Each scene shows the same named points in several views. A view is turned or mirrored, shifted and resized as a whole, has a little noise and may leave points out.

Scene 1
View 1
rema: [ -1   8  -6  -1  -5   2   2   4  -5 -11  -6  -6  -7   5   8  16  -9  10
  12   1   3   8  -8  -4]
ziti: [  6   0  -9  -4 -12  -3   9  10  19  -6  -5 -11  -4  -7   2  -1 -10   6
  -1   3  -1  17  -2 -11]
zuno: [ -7   6  -2   8   2   1  -1  -2  -7 -14  -4  -8  -1   4  12  10  -9  12
  12   7   5   2  -3   6]
zoru: [ -2   8  -5   1  -4  -1   2  -4  -6 -10   0 -12  -5  -1   9  12  -5  10
  10   0  -1   5  -7   4]
gipuf: [  2   5  -5   1  -4   2   0   7  -7  -8 -10  -4  -6  10  10  21  -8  11
  14   3   6   9  -7  -3]
tebak: [  6   0  -9  -3  -9  -4   6   7  13  -6  -5 -11  -4  -5   3   2 -10   7
   1   3  -2  14  -2  -7]
bedu: [ -3   1  -5   3   6  -5   2 -11   0 -10   5 -15  -1  -8   8   3  -9  10
   7   3  -6   5  -2  12]
bas: [ -1  11  -9 -12  -6  -1   4  -3  -6 -11   2 -10 -12  -3   2  11  -7   7
   9  -8  -5  11 -17  -6]
lolo: [ 10 -18  -9   6  13  -3  -3   2  11   1  -8  -6   2   1   8   5 -21  14
   0  13  -2  16  11  15]
Gib: [  2   2  -9  -7   8  -1  -4  -9 -14  -8   0  -6 -10   4   7  19 -11  12
  12  -3  -6   9 -10  11]
vam: [ -2  -2  -2   9   8   3  -4   4  -3 -10 -10  -4   2   9  11  11 -15  13
  11  12   8   6   4   8]
bilar: [  2   4  -5   4  -8  -3   5   2   3  -8  -2 -12  -3  -1  10   9  -5   7
   8   3   0   8  -1   0]
Tef: [ -9   5   0   7   5   2  -2  -1  -8 -15  -5  -6   1   3  10   9 -12  11
  12   9   7   1  -3   6]
guraz: [ -4   2  -4   1  -1   0   3   5   9 -13  -7  -7   0  -5   4  -4 -14   9
   3   9   5   7  -1  -2]
View 2
guraz: [  5   1  21   6   2  -9   5 -24  -1  11   1  -7   1 -11   0   4   2  12
 -26  23  -3  -5  -4   9]
vam: [ -9  11  -1  10   6  13  -2 -21  -7 -14  -2  -8  16 -17  -9   1 -14  25
 -25  31 -19 -16 -11  16]
gipuf: [-16 -10 -10  -9  20  18  -7  -4  -6 -14  11 -10  10  -8  -6   7 -15  17
 -23  14  -1 -18   3   4]
zuno: [  0   2  -1   7   2  12   1  -2  -3  -7  -5 -13  18  -9  -9   6 -12  14
 -21  20  -7 -16  -4  16]
bas: [ -1 -16   1 -17  15 -19   1  10   0   9   8   0  -5  -2   0  23   3  -1
 -29   4  24   4   9  -5]
bedu: [  5   7   9   3  -9 -21  -1   8  -3  -4 -11   0   8 -11  -7  15  -6   3
 -31  22   0  -3 -17  13]
Tef: [  2   1   0  10   3  11   3  -9  -3  -1  -7 -16  19 -11  -6   4  -8  17
 -19  23  -6 -15  -3  19]
lolo: [-21  27   8   0   5 -19 -12 -31 -13 -20   4  16   1 -25 -10   5 -16  24
 -40  38 -27  -4 -33  10]
ziti: [-14  -9  37 -13  10 -18 -13 -18  -6  -2  25   3 -21  -5   3   4   5   6
 -36  12   4  -6 -11 -20]
Gib: [-10   0 -29 -10  13  -9   1  12  -5  -9  -8   3  17 -10 -10  25 -14  11
 -26  17   5  -1   1  16]
rema: [ -9 -12  -4  -7  15  12  -3   0  -3  -6   8 -10   7  -5  -4   8  -6  13
 -21  11   5 -15   6   2]
bilar: [ -4  -6  17  -4   0   0  -9   3  -5 -12   9  -5   3  -7  -6   4  -6   8
 -30  12   1 -16 -11  -3]
View 3
gipuf: [ -6  -4  20   0   6  -5   4  -1  -2  -7   1   1   4 -13  -7   7   0  -7
   3  13  20 -12   1   6]
zoru: [ -6   2  12   1  -2 -11   3   6  -2  -2  -5   0   8   0  -9  -3   0  -6
   5   6  16   1   2   5]
Tef: [ -7  -3  18  13   7  -4   6  -4  -3 -12  -3  -5   9   0 -10   3 -10 -12
   3   5  11  -1   3   9]
tebak: [  0   2  14  -2   9  -2   5   6  -4   2 -10  -9   1  -3   1  10  11   4
  11  -1  17   1 -18  -5]
guraz: [ -1   2  15  12  13  -3   5  -6  -6  -8  -9 -16   6   4  -6   6   1  -4
  10  -3  13   7  -9   7]
ziti: [  1   1  13  -1  11  -2   4   7  -4   5 -10 -13  -2  -5   3  11  16   6
  11  -5  16   2 -22  -6]
bas: [  1   5  12  -3   1 -20   0   1   1   0  -7  -1   6  -1 -11  -4  16   4
  10  12  22   0   1   8]
vam: [-14  -4  21  11   5   4   9  -5  -7 -15  -3  -4  12  -5  -3  12 -15 -12
   6   4  11  -5  -4   4]
Gib: [-12   8  13   1  -8 -15   6  -4  -2 -10  -7   6  19   0  -9   1  -1  -1
  11  19  16  -1   4   9]
zuno: [ -8  -3  16  10   3  -4   5  -1  -4  -9  -2  -4  10  -1 -10   2 -10 -13
   2   5  12  -1   3   7]
bilar: [-5 -1 13  0  4 -3  5  9 -5  1 -6 -5  3 -4 -5  4 -1 -6  3 -1 15 -1 -7  0]
lolo: [-21   5  17   8  -3  10  15  -1 -11 -13 -12  -5  17   0   8  24 -10  -5
  19   4   7   2 -22  -7]
View 4
tebak: [-11  13  11   7 -17   5  -8  10   7   0   1  -8  -6  -6  -1  14 -14 -16
   9   1  -6   3   7   6]
gipuf: [ -9   4  -2  -6 -17  -1   2   6   5  -1   5  -8  -5  -8 -12   8  -2   3
   1  -9  -1   2   9  -2]
zuno: [  2   5  -2  -7 -15   2  -3   8   2   0   6  -5  -4  -1  -6   1  -9  -1
  -7  -3  -5   0   4  -8]
lolo: [ -3  -7  11  -1 -29  -3 -13  21  -2  15  22  -1  13  -2   3   7 -24  -1
  10   2 -15   1  16   7]
bilar: [ -7   8   2   2 -14   5  -5   6   4  -3   1  -7  -6   1  -6   5 -11  -8
   4   3  -4   3   3   1]
Tef: [  4   6  -4  -9 -15   3  -5   8   2   1   6  -4  -4  -4  -6   3 -10  -1
 -10  -3  -7   1   5  -9]
guraz: [  4  14   6  -4 -17   8 -10  12   4   3   3  -5  -7  -7   1   9 -15 -13
  -7   0 -11  -2   6  -6]
bedu: [  5   6   6   1 -11   2  -8  13   2   6   6  -4  -2   2   3  -4 -16 -10
  -2   7   3   2  -2  -3]
zoru: [ -2   7   1  -1 -10   1  -1   7   6   1   2  -7  -6  -2  -6   0  -6  -4
   1   0   5   3   0  -3]
ziti: [-13  17  14   9 -18   8 -10   9   8  -2   0 -10  -9  -6  -1  18 -14 -19
  11   3  -8   1   8   9]
Gib: [  2  -1   5  -4 -10  -7   1  14   5  11   9  -6  -1  -9  -3  -1  -3   3
   2  -2  14   3   3  -5]
rema: [ -7   7   1  -4 -13   1   1   6   6  -1   2  -8  -8  -8  -9   7  -3  -2
  -1  -6   0   2   5  -3]
View 5
gipuf: [-20   7  12  -4  -3  -3  -1 -20  -1   0  10  -1  11   5  13 -13  -2 -17
 -16   2  16  -4   3  11]
guraz: [-17  -8   6  -7  -2  -4  28   2   0   0  -9 -17   2   0 -13  -9   1 -15
 -15 -11   1  12   0   0]
tebak: [-13 -10  -2   7  -3  13  18   4   4  21  -5 -16   1   9  -3  -6  -9 -16
 -13   0   0  11   4   7]
Gib: [ -7   8  13  -8  11   6   4  -4   0 -18   3 -19   1  11  -3 -17   1   6
 -12   7   0 -12  -5  15]
rema: [-16   3  12  -6  -1   1   4  -7   0   1   2  -8   5   8   0 -11   1 -14
 -13  -1  11   1   5  13]
ziti: [-13 -12  -3  11  -6  15  21   7   4  28  -7 -16   4   9  -6  -1  -9 -21
 -12  -1   1  15   6   9]
zoru: [ -6  -1  12  -8  -2   7   3  -4   0  -2  -3 -16  -3   4  -2 -13   2  -1
 -15   0   8   2   4   7]
bedu: [ -2  -7   8  -8  -1   8  15   5  -1  -5  -9 -26  -9  -2  -9 -13  -3   9
 -15  -5  -1   6  -3  -1]
Tef: [-18   0  14 -12  -2 -11  17 -10  -3 -13   0 -12   4  -4  -2 -16   3  -7
 -19  -7   9   4  -3  -1]
vam: [-16   0   6  -6   1  -9  23 -14  -2 -10   5 -12   7  -4   8 -14 -10  -9
 -19  -5   6   2 -13  -4]
lolo: [ -8  -8  -8   9   8   3  35  -4   2  -2   4 -22   3  -2  10 -13 -27  -4
 -19   0 -11   4 -26  -6]
bilar: [ -9  -7   6  -2  -7   8   6  -4   0   9  -2 -14   0   2   3  -9  -6  -7
 -16  -3   8   9   4   3]
bas: [-11   3  12  -5   3  12   1   5   3   2  -6 -17  -1  17 -14 -10  10  -7
  -8   5   4  -2  14  22]
View 6
zuno: [ 19  25  -9 -13   5 -14 -16 -10   9   9  11  -2 -15  18   0 -21 -10  -9
  -4   2  25 -20   8  -2]
bedu: [ 20  37  -3  -3   9   3 -10  -2  14  21 -10  11  -7  20   8  -2 -13  -8
 -26   2  31  -9  19   9]
zoru: [ 13  22  -3 -24   7  -7 -25  -3   8   8  -1   2 -14  18  -3 -11  -8 -13
 -16   4  23   0  15   4]
vam: [ 26  32 -18  -8   9 -19  -4 -16  11  13  17  -3 -16  18   4 -27  -6  -2
  11   0  25 -31   4  -8]
gipuf: [ 19  13  -8 -37  14 -10 -25  -9   0   5  10  -4 -21  14  -2 -19   1 -14
  20   5  10  -1   7  -4]
bas: [ 18  10  11 -38  17   5 -38   0   1   4  -2   3 -10   9   0   4  -9 -24
 -15  10  25  16   8  15]
Tef: [ 25  22  -9 -14   9 -15 -15 -13   8  10  13  -2 -17  18   3 -22 -11 -14
   0   2  31 -25   2   0]
lolo: [ 32  45 -24   7  20  12  19  -7  11  34  -8  16  -6  19  29   0  14   6
  23   3   9 -11  22  -6]
rema: [ 19  14  -3 -35  14  -9 -25  -5   2   5  10  -3 -18  11  -4 -13  -3 -13
   8   8  20   0   6   3]
ziti: [ 23  48  11 -44  33   6  -3  16  26  15   3   9  -4  -3   1  11   7   7
  16  17  28  17  15  13]
guraz: [ 31  36   5 -16  19  -3  -2   0  18  14  13   6  -3   5   8  -2  -8  -6
   1   8  43 -17  -1  11]
tebak: [ 19  38  12 -37  24   4 -14  11  19  13  -1   9  -5   4   0   8   1  -3
  -2  14  28  13  15  13]
Gib: [ 20   4  -9 -13   7   7 -32 -14 -12  14  -9   4 -13  24  15  -7  -6 -28
 -13  -1  11  -1  12   4]

Which points are out of place in each view (at most two, in the order of its rows)? Write - if all are in place.
view 1 | guraz
view 2 | bas
view 3 | -
view 4 | lolo
view 5 | gipuf
view 6 | vam, tebak
